A landscape with many valleys, sampled at points; each row gives a point and its height.
A ball rolls from a point to the lowest of its 2 nearest points, and stops where none of them is lower. Distance is the straight distance between rows; heights are no part of it.
K424: | -79 |  31 |  20 |  -5 | -15 |  -5 |  71 |  11 |  -2 | -74 |   3 | -34 |   1 |  44 |  -4 | -23 | -25 | -10 |   9 | -51 |  -4 |  -3 |  36 |  25 |   8 | -35 |  (h 3.29)
K786: | -17 |  55 |   6 |  32 |  -6 |  16 |  38 |  -5 |  20 | -13 |  44 |  -8 |   0 | -41 |   7 | -24 | -14 | -12 |  47 |  32 |  52 |  43 |  22 | -39 | -11 | -11 |  (h 3.20)
K243: | -23 | -33 |  22 | -18 | -17 |  24 | -44 | -40 |  -9 |  22 |   3 | -17 |  37 | -47 |  40 |  -4 |  22 |  15 |  31 |  55 |  34 |   2 | -30 |  40 |  17 |   8 |  (h 3.71)
K263: |  14 |  24 | -40 | -61 |  12 |  -4 |   6 |  -8 |  21 | -32 | -14 |  12 |  31 |  -1 | -32 | -51 |  55 |  -4 | -25 | -14 | -12 |  33 | -48 |  41 |  -5 |   2 |  (h 5.46)
K582: | -68 | -23 |  -9 |  39 |   9 |  66 |  48 | -18 | -46 | -57 |  20 | -47 | -33 |  22 |   8 | -29 |  19 |  -6 |  -8 |  59 |  34 |   5 | -16 |  16 | -62 |  -7 |  (h 3.96)
K304: |  44 | -21 |  -9 | -11 | -10 |   1 |  -1 | -17 |  12 |  21 |  36 |  -6 |  40 | -15 | -43 |   9 |  11 | -48 |  34 |  57 |  28 | -41 |  27 | -12 |  58 | -15 |  (h 6.97)
K192: | 103 | -44 | -47 |  -6 | -12 |  -4 |   1 |  27 | -13 |  41 | -55 |  -3 | -64 |  -4 | -26 |  21 | -34 | -13 | -32 |  16 |  21 | -49 |  33 | -42 |  52 |  18 |  (h 6.62)
K371: | -38 | -33 | -12 |  72 | -18 | -40 |  -7 | -16 | -11 |  -9 |  -1 |  32 | -54 | -32 | -35 |  25 |   4 |  -8 |  39 |  37 |  13 | -13 |   1 |  43 | -50 |  18 |  (h 5.56)
K38: | -39 |  19 |   1 |   2 | -12 |  -4 | -28 | -20 | -27 |  56 |   6 |  25 | -25 | -29 |  34 |  21 | -24 |  -1 |  41 | -45 |  -7 | -16 |  59 | -19 |   9 |  10 |  (h 4.84)
K981: | -37 |  -4 |  25 |  -8 |  32 |  -2 |  30 |   6 | -30 | -14 | -16 | -10 |  25 |  26 |  17 | -21 |  63 |  60 | -28 |  34 |  50 |  -1 | -28 |  -1 |   5 | -25 |  (h 5.69)
K924: | -31 |  22 |  19 | -17 |  23 |  -3 |  33 |  42 |   8 |  -1 | -22 | -41 |  30 |   0 | -35 | -12 | -17 |  -6 |   5 | -12 |   5 | -19 |  44 |  -2 |  -4 | -53 |  (h 3.88)
K696: | -17 |  17 |   9 |  19 | -27 |  -3 |  20 |  26 |  20 | -71 | -76 |   6 | -57 | -31 |  12 | -46 | -14 |  12 | -11 |  18 | -10 |  18 | -17 |  34 | -55 |  12 |  (h 6.08)
K387: |  28 | -45 | -23 |  29 | -24 |  31 |   3 |  11 |  -7 |  24 | -40 |  33 |  -5 | -21 |   5 |   1 | -29 | -43 |   3 | -33 | -20 | -59 |   4 |  31 | -15 |  48 |  (h 2.99)
K54: |  44 |  14 | -17 |  43 | -49 | -42 |  35 |  21 |  34 | -10 | -47 |  18 | -57 |  12 | -24 |  27 |  18 |  17 |  12 |   2 |  45 |   5 | -33 | -15 | -60 |  -5 |  (h 5.25)
K233: |  -9 | -16 | -17 | -15 |  -3 |  26 | -65 | -10 |   3 |   6 |  -8 |   0 |  27 | -34 |  43 | -32 |  25 |  35 |   6 |   5 | -17 |  19 | -32 |  42 | -33 |  37 |  (h 2.75)
K625: |  12 | -14 | -28 | -26 | -21 |  44 |  -8 |  29 | -31 |  51 | -38 |  24 |  15 |   5 |  -4 | -13 |  26 | -20 |  29 | -57 | -11 | -38 |  32 |  33 |  17 |  60 |  (h 3.44)
K858: |  23 |  -2 |   3 | -11 |  -1 |   9 |  21 | -16 |  21 |  -4 |  36 |  53 |  35 |  -2 | -64 |   5 |  27 | -35 |  22 |   4 |   6 |  11 |   3 |   1 |  43 |  18 |  (h 7.15)
K302: |  -9 | -16 |  30 |  69 | -20 |  11 |  38 | -26 |  26 |  -9 | -14 | -21 | -25 | -10 | -10 |  28 | -36 | -19 | -34 |  18 | -16 |  24 |  11 |  12 | -55 |  -9 |  (h 1.56)
K777: |  22 |   4 |   7 | -21 |  14 | -26 | -17 |  19 |  -2 |   1 |  28 |  56 |  39 |  12 | -59 |   1 |  18 |  -8 |  19 | -41 | -43 |  13 | -20 | -21 |  72 |  24 |  (h 7.31)
K619: | -52 |  36 |  52 |   0 |  18 | -14 |  71 |  13 | -22 |  -9 |   7 | -15 |  33 |  43 |   2 |  10 |  -9 |  10 |   5 | -36 |   2 | -29 |  30 | -19 |  14 | -39 |  (h 3.89)
K756: | -66 |  38 | -39 |  -7 |  11 | -27 | -22 | -55 | -17 |   8 |  47 |  29 |  -7 | -12 |  14 | -21 |  -3 | -32 |  41 | -48 | -10 |  41 | -31 |   0 |  29 |   3 |  (h 5.61)
K829: |  51 |  -2 | -31 | -28 |  -3 | -30 |  38 | -16 |  52 | -46 | -31 |  21 |  -2 |   2 | -22 | -34 |  10 | -11 | -59 |   3 | -20 |  28 | -79 |  27 | -38 |  -1 |  (h 5.01)
K454: | -83 |  26 |  22 |  10 |  25 |  26 |  32 | -28 | -72 |   7 |  -3 |  -8 |  -5 | -16 |  37 | -28 | -16 |  28 |  -6 |  13 |   4 |  23 |  -1 | -25 | -10 |   7 |  (h 5.31)
K176: |   5 |  50 | -26 |  -7 |  -3 |  -4 |  15 |  47 |  19 | -57 | -48 |  17 | -14 |  20 |   0 | -37 |  41 |  -2 | -18 |  -5 |  -3 |   2 |  47 | -23 | -38 |   1 |  (h 4.65)
K188: |  49 |  -4 |   0 | -16 |  14 |  18 | -74 |  13 |  31 |  -7 | -26 |  30 |  -7 | -38 |  -9 | -19 |  -4 |  31 | -10 |  28 | -34 |  10 | -22 |  -1 | -16 |  25 |  (h 1.61)
K825: | -32 |  22 |  12 | -19 |  -7 |   9 |  21 |  14 |  34 | -72 |  26 | -26 |  32 | -13 | -31 | -34 |  -4 | -22 |  26 |   7 |  -9 |  32 | -55 |  60 |  14 | -23 |  (h 6.39)
K113: | -11 |   2 |  -4 |   5 |   2 |  22 |  20 | -74 |  -4 |  48 |  27 |  14 |   6 |  -8 |   3 |  34 |  22 | -32 |  -5 |  17 |  13 |  10 |  31 | -29 |  -2 |  -1 |  (h 3.24)
K214: |  67 | -21 |   7 | -12 |   5 |  31 | -24 |   1 |  22 |  13 |  41 |  38 |  10 |  62 |  30 |  41 |  24 |  46 |  -1 | -42 |  -1 |   9 |  46 | -41 |  24 |  28 |  (h 6.29)
K691: |  32 | -13 |   7 |   3 | -40 |   0 |  51 | -11 |  10 |  28 | -39 |  33 |  -6 | -12 | -33 |  13 |  39 |   5 |   7 |  24 |  52 |  -1 |  29 |  -2 |   2 |  21 |  (h 3.18)
K455: | -24 |  -3 |  25 |  -5 |  24 | -26 | -54 |  22 |   9 | -16 |  12 |  -3 |  58 |  26 |   0 |   3 |  15 |  27 |  -1 | -28 | -47 |  -6 | -20 |  25 |  10 | -21 |  (h 3.58)
K253: |  50 |  -3 | -17 | -49 |  17 |  49 | -50 |  -6 | -18 |  18 | -14 |  29 | -61 |  20 |  18 |  43 | -56 |  -5 | -10 | -29 | -33 | -68 |  33 | -47 |  61 |  25 |  (h 2.31)
K65: |  28 | -20 |  18 |  45 | -13 | -30 |  -6 | -15 |  -3 |  26 | -30 | -31 | -28 | -34 |  -7 |  17 | -37 | -12 | -19 |  30 |   4 |  35 |  -9 |  -7 | -28 |  10 |  (h 2.44)
K874: |  29 | -54 |  40 |  15 | -66 | -24 | -35 | -31 |  23 |   0 |  22 |  18 |  20 | -10 |  25 |  17 |  15 |  -4 |  47 |  34 |  22 | -36 |   2 |  27 |  51 |   6 |  (h 4.76)
K998: |  46 |  16 | -10 |  20 | -50 |   3 |  15 |  41 |  56 | -18 | -39 |   3 | -47 | -27 | -25 |   6 |   3 |   8 |  23 |  49 |  25 |  -7 | -45 |  32 | -56 |   6 |  (h 5.48)
K751: |  -4 |  66 |  -4 | -28 |  -8 |  45 |   3 |  27 |  13 |  -8 |   1 | -37 |  26 |  34 |  -1 | -15 |  40 | -16 |   0 | -34 | -45 |  66 | -49 | -15 |   2 |  10 |  (h 7.69)
K444: |  56 |   5 |  -5 |  19 |   4 |  26 |  -5 |  16 |   1 |  43 |  -1 |   0 | -53 |   1 | -15 |  45 | -85 | -26 | -21 |  -2 | -20 | -44 |  33 | -77 | -13 |  -5 |  (h 2.22)
K345: | -32 |  -6 | -36 |  11 |  41 | -41 | -40 |   0 | -20 |  23 |  12 |  15 | -25 | -27 | -38 |  11 |  45 |  26 |   5 |  39 |  28 | -19 |   3 |   9 | -22 | -13 |  (h 3.19)
K804: | -59 |  40 | -26 | -10 |   4 |  22 | -16 |  22 |  11 | -66 |  36 | -37 |  13 |  23 |   5 | -33 |  56 | -20 |  33 |   4 |   8 |  45 | -64 |  42 |  16 | -15 |  (h 6.70)
K762: |  -4 |  35 |  31 |  11 |   4 |  54 | -30 | -20 |   2 |  15 |  26 |   5 |  24 |  -2 |  24 |   4 |   7 |  19 |   4 |  22 | -29 |  29 |  -1 | -61 | -25 |  19 |  (h 5.88)
K193: |  33 |   5 |  34 |   5 |  29 | -26 |  -6 |  20 |  42 | -26 | -24 |  51 | -12 |  19 |  51 |  24 | -25 |  15 | -22 | -87 | -18 | -17 |  21 |  -6 |  11 | -10 |  (h 5.78)
K654: |  60 | -14 | -13 | -22 |  11 |  61 | -44 |  26 |  21 |   9 | -39 | -17 | -64 |  11 |   9 |  40 | -83 |   2 | -35 |  23 | -19 | -54 |  39 | -74 |  22 | -14 |  (h 2.66)
K527: | -31 | -12 |  54 |  20 | -24 |  20 |  15 | -56 |  27 |   0 |   3 |  -6 |  -6 | -35 | -18 |  46 | -11 | -31 |   0 |  36 | -11 |  10 |  26 |  14 |  -8 |  -5 |  (h 2.42)
K887: | -51 |  -3 |   8 |  -1 |   5 |   6 |  64 | -16 | -33 |  -4 |  36 |  -1 | -23 | -17 |  14 | -40 | -40 | -25 |  32 |  38 |  66 | -15 | -39 |  15 |  19 | -25 |  (h 5.36)
K60: |  18 |  40 | -31 |  36 | -41 | -27 |  54 |  35 |  26 | -41 | -44 |  10 | -46 |  11 |   1 | -18 |  37 |  15 |  15 |   7 |  42 |  -2 |  46 | -22 | -60 |   5 |  (h 4.98)
K395: |  17 | -27 |  48 |   3 | -35 |  27 | -44 | -42 |   7 | -10 |  31 |   3 |  40 | -18 |  10 |   9 |  56 |  -4 |  52 |  88 |  19 |  -5 | -17 |  39 |  52 |   8 |  (h 4.32)
K800: | -55 |   5 |  -2 |  -3 |  14 |  10 | -38 |  -5 |  11 |   2 |  45 |  12 |  -1 | -50 |  -6 |   5 |  33 | -13 |  68 |  26 |  62 |  18 |  24 |  31 |  36 | -16 |  (h 1.06)
K151: |  57 | -17 | -12 |   0 |  20 | -54 | -24 | -12 |  30 |  25 |   2 |   4 | -11 | -47 |   7 | -11 | -36 |   7 | -35 |  23 |  16 |  32 |  -3 | -32 |   2 |  -8 |  (h 3.28)
K618: |  47 | -19 |  40 | -27 | -11 |  12 |  -1 |   0 |  -7 |  44 |  -9 |   4 |  -4 |  -1 |  -3 |  39 | -47 | -44 |   4 | -43 | -37 | -56 |  79 |  -4 |  60 |  -4 |  (h 2.28)
K732: |  87 | -37 | -20 | -15 | -31 | -27 |   7 |  -1 | -17 |  49 |  -5 | -16 |   6 | -15 | -38 |   1 | -11 |  -7 |  -8 |  51 |  20 | -37 |  37 | -35 |  49 |   1 |  (h 6.78)
K902: |  47 |  56 |  -5 | -19 |  12 |  62 | -38 |  71 |  35 | -12 |  -9 | -50 |  32 |   9 |  19 | -24 |   4 |  -2 |  -3 | -19 | -39 |  35 |  -1 | -38 | -20 |   0 |  (h 7.55)
K707: |   3 |  31 |  40 | -54 |   8 |  23 | -12 |  35 |   1 |  48 | -14 | -19 |   4 |  18 | -13 |  47 | -39 | -24 |   8 | -44 | -43 | -34 |  52 | -12 |  29 | -23 |  (h 2.76)
K340: |  67 | -26 | -40 | -14 |  -3 | -46 | -20 |  48 | -56 |  84 | -57 | -25 | -48 |  -5 | -43 |  17 | -20 |  20 | -31 |   2 |  19 | -19 |  18 | -22 |  13 |  24 |  (h 6.47)
K134: |  10 |   5 |  18 | -38 |  13 | -25 | -79 |   7 |  38 | -23 |  12 |  16 |  33 | -22 | -19 | -11 |   8 |  29 |   7 |  28 | -34 |  10 | -40 |  22 |  10 | -18 |  (h 2.69)
K258: |  44 | -24 |  10 | -20 | -24 |  27 |  59 | -45 |  18 |  21 |   1 |   4 |  59 |  16 |  -1 |   2 |  30 |  -6 | -44 |   2 |  18 |  18 | -21 |   9 | -10 |  12 |  (h 4.13)
K596: |  13 |  12 |  -8 | -28 | -14 | -36 | -28 |   0 | -28 |  58 | -21 |  31 | -28 | -18 |  12 |  -6 | -17 |  31 |  19 | -20 |   8 | -35 |  41 | -40 |  39 |  12 |  (h 4.46)
K791: |  -8 |  18 |   7 | -28 |  -4 | -12 |  59 |  11 |  11 | -97 |  11 | -20 | -11 | -14 | -34 | -60 |  -2 |  29 | -13 |  51 |   0 |   7 | -53 |  62 | -12 |  -5 |  (h 6.05)
K56: | -13 |  31 |  19 |  25 |   3 |  18 | -43 |  -2 |  54 |  -9 |  34 |   9 |  -7 | -41 |  -1 |  10 |  14 | -19 |  61 |   3 |  19 |  48 |  46 | -29 |   3 | -12 |  (h 2.37)
K898: | -37 |  57 |  -6 | -22 |  23 |  18 |  19 | -31 |  -8 |  34 |  26 | -16 | -19 |  11 |  30 |  14 |  34 | -27 |   3 | -75 | -33 |  92 |  -3 |   7 |  45 |  37 |  (h 6.34)
K238: | -59 |  66 | -22 | -11 | -10 | -22 | -41 |  27 |   3 | -74 |  34 | -67 |  25 |  30 |  58 | -35 |  26 | -35 |  25 |   5 | -26 |  55 | -58 |   1 |  20 | -18 |  (h 6.98)
K447: |  78 | -72 | -21 |  -6 |   4 | -27 | -16 |  24 |  47 |  11 |  -7 |   1 |   6 |  46 | -14 |  43 |  -4 |  34 | -64 | -26 |   3 | -34 |   9 | -12 |   1 | -24 |  (h 7.02)
K810: |   3 | -21 |  18 |   1 |  -1 | -33 |  29 |  -4 |  23 | -17 |   0 |  19 |  31 |  38 |  28 |  19 |  -2 |  -2 | -23 | -86 | -16 | -13 |   5 |  44 |  14 |  -5 |  (h 5.49)
K636: | -70 | -26 |  -1 |  -9 |  62 | -15 | -45 | -20 | -20 |   9 |  22 |   5 | -10 | -37 |   2 |   5 |  31 |  -1 |  18 |  49 |  45 |  -9 | -27 |  28 |  10 | -41 |  (h 2.39)
K617: | -30 | -47 |  29 |  48 |  24 | -16 | -22 |   4 |  14 | -21 |  18 |  14 |  38 |  -9 | -17 |  21 | -18 |   0 |   3 |   1 | -27 |  -9 |  28 |  35 | -10 | -19 |  (h 3.38)
K309: |  32 | -11 | -38 | -26 |   8 | -27 | -41 |  15 |  20 |  30 |  29 |  17 |   3 |  -2 |  -7 | -10 | -41 |   7 |  10 |  -7 |   6 | -14 |  22 | -52 |  22 |  -8 |  (h 3.98)
K209: |  42 | -73 | -32 |   5 |  18 | -28 | -22 |  24 |  50 |   3 |  21 |  -3 |  56 |  22 | -24 |  16 |  19 | -10 | -29 | -25 |   6 |  -6 |  31 |  39 |   4 | -17 |  (h 6.77)
K961: | -89 |   4 | -12 |  14 |  -8 |  32 |  14 | -25 | -26 | -40 |  -5 | -74 | -24 |  -3 |  14 | -29 |  -6 |  -1 | -18 |  35 |  -9 |   8 |  -6 |  33 | -80 | -20 |  (h 3.39)
K588: |   0 |   7 | -42 |   8 |   6 | -25 | -35 |   1 |  -3 |   1 |  13 |  22 |  -3 |  27 | -15 |  -4 |  29 |  22 |   8 |  14 |  -8 | -26 |  -5 | -37 | -66 |  -1 |  (h 3.81)
K764: |  40 | -29 |  23 | -21 |  -1 |  -1 |  26 | -34 |  36 |  -4 | -15 |  20 |  31 | -12 | -43 |   5 |   8 | -15 | -46 |  30 | -22 |  15 | -53 |  24 | -17 |   8 |  (h 4.58)
K828: | -24 |  67 |   2 | -51 |  12 |  11 |  41 | -24 | -10 |  12 |   8 | -17 |   9 |   8 |  43 | -22 |  24 |   6 | -17 | -50 |   7 |  46 |  17 | -20 |  10 |  -8 |  (h 6.63)
K651: |   9 | -64 |  18 |  24 |  -5 |   3 | -54 | -10 |  -3 |  30 |  24 |  -9 |  40 | -11 |  15 |  31 | -30 |  -9 | -10 |   4 | -32 | -23 |   7 |  30 |   3 |   8 |  (h 4.00)
K579: |  40 | -56 | -15 |  22 | -25 | -13 |  61 | -37 |   7 |  42 |  -7 | -13 |  22 |  12 | -26 |  26 |  59 |   3 | -37 |  22 |  66 |  14 | -14 |  19 |  -9 |  16 |  (h 3.67)
K674: | -78 |  11 |   3 |  14 |  -5 |  18 |  55 |   1 | -47 | -71 |  -3 | -62 | -13 |  37 |  40 | -18 | -26 |  -3 | -26 | -14 | -28 |  -4 |  45 |  21 | -38 |  -5 |  (h 2.48)
K827: |  24 |  55 | -26 |  14 |  16 |  29 | -39 |  51 |   6 | -27 |  46 | -31 |  14 |  52 |  32 |  -7 | -22 | -13 |   6 | -37 | -67 |  19 | -10 | -63 |  -4 |   9 |  (h 7.43)
K251: | -14 | -11 |  10 |  -2 |  -8 | -24 |  63 |  -4 | -30 | -11 | -46 | -25 |   4 |  16 |  -1 | -26 |  12 |  51 | -31 |  15 |  20 |   6 | -36 |   8 | -21 |   5 |  (h 5.97)
K920: | -13 |  48 |   4 | -24 |  -2 | -28 | -14 | -35 |  -4 |  31 |  18 |  40 | -15 |  -5 |  13 |   0 |  -1 | -19 |  17 | -77 | -29 |  51 | -20 | -17 |  58 |  14 |  (h 6.02)
K429: | -58 |  14 |  22 | -30 |  39 |  24 |  47 |  13 | -14 | -48 |  50 |   6 |  -3 |  -3 | -27 | -32 |  -6 | -11 |  31 |  45 |  55 | -10 | -64 |  40 |  51 | -60 |  (h 5.71)
K938: | -68 |  -1 | -16 |  44 | -17 | -10 | -20 | -31 | -10 |  29 |  10 |  14 | -39 | -18 |   4 |  26 |  -6 |   2 |  23 | -12 |   0 | -23 |  32 |  -3 | -50 |   3 |  (h 5.22)
K550: | -25 | -37 | -40 |  77 | -13 | -21 |  11 |  -3 | -59 |  26 |  -7 | -11 | -26 |   8 | -33 |  24 |  20 |   9 |  22 |  46 |  46 |   6 | -18 |  10 | -45 |  29 |  (h 5.84)
K203: |  24 |  33 |  -6 | -46 | -34 |  19 |  43 | -44 |   8 |  60 |  29 | -22 |  27 |  -3 |  49 | -12 |  -2 | -28 |  12 | -42 |  37 |  32 | -13 | -14 |  15 |   5 |  (h 6.90)
K709: |  46 | -11 | -19 |   2 |  21 | -28 |  -8 |   7 | -61 |  64 | -28 | -14 | -21 |  35 | -18 |  50 |  -3 |  38 | -42 |   9 | -23 | -18 |  16 | -41 | -14 |  18 |  (h 6.28)
K3: |  42 | -51 |  45 |  12 | -43 | -13 |  -6 |   2 |  36 |   7 |   3 |  16 |  41 |  18 |  21 |  19 | -15 |  -6 |  20 | -56 |  17 | -32 |  10 |  20 |  40 | -10 |  (h 5.14)
K9: |   1 |   2 |  21 |  33 |   6 | -36 |  -4 |  29 |  30 | -44 | -50 |  16 | -41 | -72 |   5 | -28 | -14 |  45 |   2 |  19 |  19 |  31 |  23 |  39 | -16 |  13 |  (h 6.40)
K171: |   6 |  10 | -55 | -34 |   6 | -11 |  -1 |  20 |  -6 |  23 | -24 |  20 |  11 |  -2 |  -1 | -44 |  25 |  -8 |   3 | -71 |  17 |   6 |  36 |  22 |   7 |  20 |  (h 3.95)
K735: |  13 | -23 | -14 |  18 |  -7 |   5 |  36 | -29 | -15 |  49 |  -9 |  35 | -15 |  15 | -18 |  30 |  28 |  -1 | -15 | -12 |   7 |  -7 |  52 |  -9 | -20 |  31 |  (h 2.70)
K933: | -62 | -31 |  27 |  25 |  11 |  42 |  43 | -12 | -39 | -63 |  21 | -30 |  23 |   5 |  15 | -54 | -16 |  26 |   6 |  28 |  16 |   9 | -49 |  30 |  -8 |  12 |  (h 4.47)
K667: | -49 | -21 |  33 |  20 |   5 | -17 |  34 | -22 | -57 | -22 |  16 |  19 | -13 | -14 |  13 | -28 | -29 |  28 |  43 |  71 |  51 | -35 | -76 |  28 |  27 | -11 |  (h 5.02)
K715: |  -8 |  12 |  10 |   7 | -44 | -30 |  50 |  16 |  41 | -62 | -26 | -18 | -43 | -12 | -19 | -22 | -33 |  19 |   0 |  34 |  -5 |  -3 | -73 |  49 | -50 | -17 |  (h 5.76)
K380: |  22 |  30 | -47 |   0 |  24 |  13 | -35 |  34 |   9 | -10 |  -3 |  28 | -21 |  15 |   8 |  -7 |  24 |   9 | -15 | -22 | -27 |   0 |  49 | -44 | -36 |   9 |  (h 4.27)
K516: | -36 |  51 |  34 |   0 |   2 |  19 |  16 | -35 | -52 |  19 |   6 |  12 |   1 | -20 |  18 | -25 |   2 |  18 |  37 |  34 |   9 |   5 | -11 | -75 |   7 |  20 |  (h 5.62)
K647: | -12 |   6 | -58 | -30 |  30 | -54 |  12 |  13 | -18 |  20 | -12 |  35 | -10 | -29 | -47 | -33 |  18 |   8 | -13 |  -5 |  19 | -16 |  14 |  16 |   0 |   1 |  (h 3.80)
K23: | -55 | -29 |  51 |  20 |  24 |  -2 |  28 | -12 | -52 |   5 |   3 |  23 |  18 |  15 |  15 |   1 |  22 |  20 |   7 |  60 |  48 | -25 | -55 | -15 |  24 | -32 |  (h 5.37)
K593: |  38 | -42 |  31 | -24 |  -1 | -34 |   7 |  -2 |  37 |  45 | -29 | -30 |  14 |  17 |  -5 |  50 | -11 | -13 | -57 | -22 | -21 | -30 |  -7 |  23 |  -5 | -44 |  (h 7.22)
K986: |   4 |   9 |  39 |  25 |  -5 | -29 | -22 |  33 |  55 | -60 | -34 |  29 |  -6 | -31 |  30 | -12 | -13 |  15 |  -4 | -46 |  -1 |  13 |  26 |  13 |   5 | -20 |  (h 6.09)
K98: |  59 | -17 |  21 |   6 |   5 |  57 | -51 |  -8 |  27 |  -6 |  18 |  37 |   0 |  22 |  33 |  29 |  -6 |  41 | -28 |   8 | -35 |  22 |  15 | -63 |   3 |  28 |  (h 6.11)
K510: | -45 |  45 |  32 | -40 |   7 |  25 |   6 |  26 |   2 |  15 | -35 | -19 |   0 |  11 |   4 |   3 |  -3 |  -6 |   5 | -42 | -44 |  -7 |  30 |  21 | -23 | -21 |  (h 3.32)
K182: |  44 | -31 | -30 |  52 |  13 |  39 |   0 |  19 |  -9 |  19 | -43 |  10 | -53 | -33 |   3 |  26 | -65 | -44 | -21 | -31 | -19 | -69 |  13 | -29 | -15 |  25 |  (h 2.61)
K682: |  48 | -49 | -21 |  -1 |  12 |   2 | -40 |  36 |  52 | -30 |  49 |  14 |  37 |  72 |  10 |  26 |  30 |  30 |  -7 | -62 |  -3 |   3 |  30 |   0 |  29 |  -5 |  (h 6.50)
K775: |  -6 | -42 |  29 |   8 |  -3 | -34 |  43 | -22 | -22 |  31 | -49 | -28 |  -4 |  21 | -31 |  44 | -33 |  -4 | -64 | -11 | -38 |   1 | -29 |  46 | -16 |  -9 |  (h 7.41)
K587: | -11 | -20 | -19 |  11 |   6 |  19 | -65 | -31 | -43 |  51 |  68 |  -8 |  25 |  -1 |  21 |  20 | -56 | -40 |  16 | -17 | -34 |  -9 |   7 | -17 |  19 |  21 |  (h 4.61)
K970: |  35 | -30 | -22 |  55 | -12 | -20 | -27 |  14 | -78 |  57 |   2 | -38 | -22 |  34 | -41 |  47 |   5 |  18 |  -9 |  45 |  16 |  -6 |  -9 | -25 | -44 |  31 |  (h 6.07)
K869: | -16 |  60 | -35 |  14 |  -3 | -37 | -53 |  21 |   8 | -48 |  41 | -11 |  17 |  28 |  41 | -22 |  -7 | -15 |  24 | -22 | -49 |  10 | -28 | -40 |  -7 | -15 |  (h 7.27)
K717: | -59 |   4 | -19 |  -9 |   8 |  -2 | -31 | -43 | -45 |  35 |  56 |  24 |  17 |  18 |  -8 |  13 | -15 | -47 |  27 | -24 | -38 | -16 | -39 |   5 |  12 |  -1 |  (h 5.10)
K548: | -21 |  38 | -23 |  16 |  20 | -22 |  11 |  14 |  14 | -58 |  17 | -30 |  10 | -20 |   4 | -33 |  10 |   0 |   4 |  32 |  28 |  24 |  17 |   6 | -27 | -32 |  (h 3.90)
K355: | -69 |  17 |  38 |   6 |  37 |  48 |  13 |  16 | -61 | -29 |  14 | -24 |  46 |  10 |  17 | -42 |   0 |  25 |   7 |  -2 | -12 |  42 | -30 |   2 |  29 |  16 |  (h 4.90)
K955: |  64 | -18 |  42 | -42 |  27 |  16 |   2 |  -2 | -20 |  54 | -45 |   5 | -39 |  -5 |  30 |  51 | -59 | -14 | -34 | -29 | -42 | -65 |  40 | -17 |  42 |  16 |  (h 1.80)
K552: | -12 |  49 | -50 | -62 |   9 |  -2 |  13 |   9 |  -7 | -45 | -12 | -40 |  28 |  11 |  25 | -71 |  69 |   4 | -46 |  22 |   8 |  40 | -21 |  11 | -17 | -12 |  (h 5.89)

Where does a ball stop that starts at each point below?
K998: K800
K193: K188
K777: K617
K263: K735
K902: K715
K828: K617
K209: K674

Call two points neighbours if one is among the 2 nearest of the other. Go from one point of each pair to the other, from neighbour to neighbour, staying as low as possible. Name the highest point that can't be avoided.
K715 / K735: K552
K617 / K735: K9
K955 / K444: K654
K302 / K735: K113
K674 / K955: K619
K617 / K188: K455
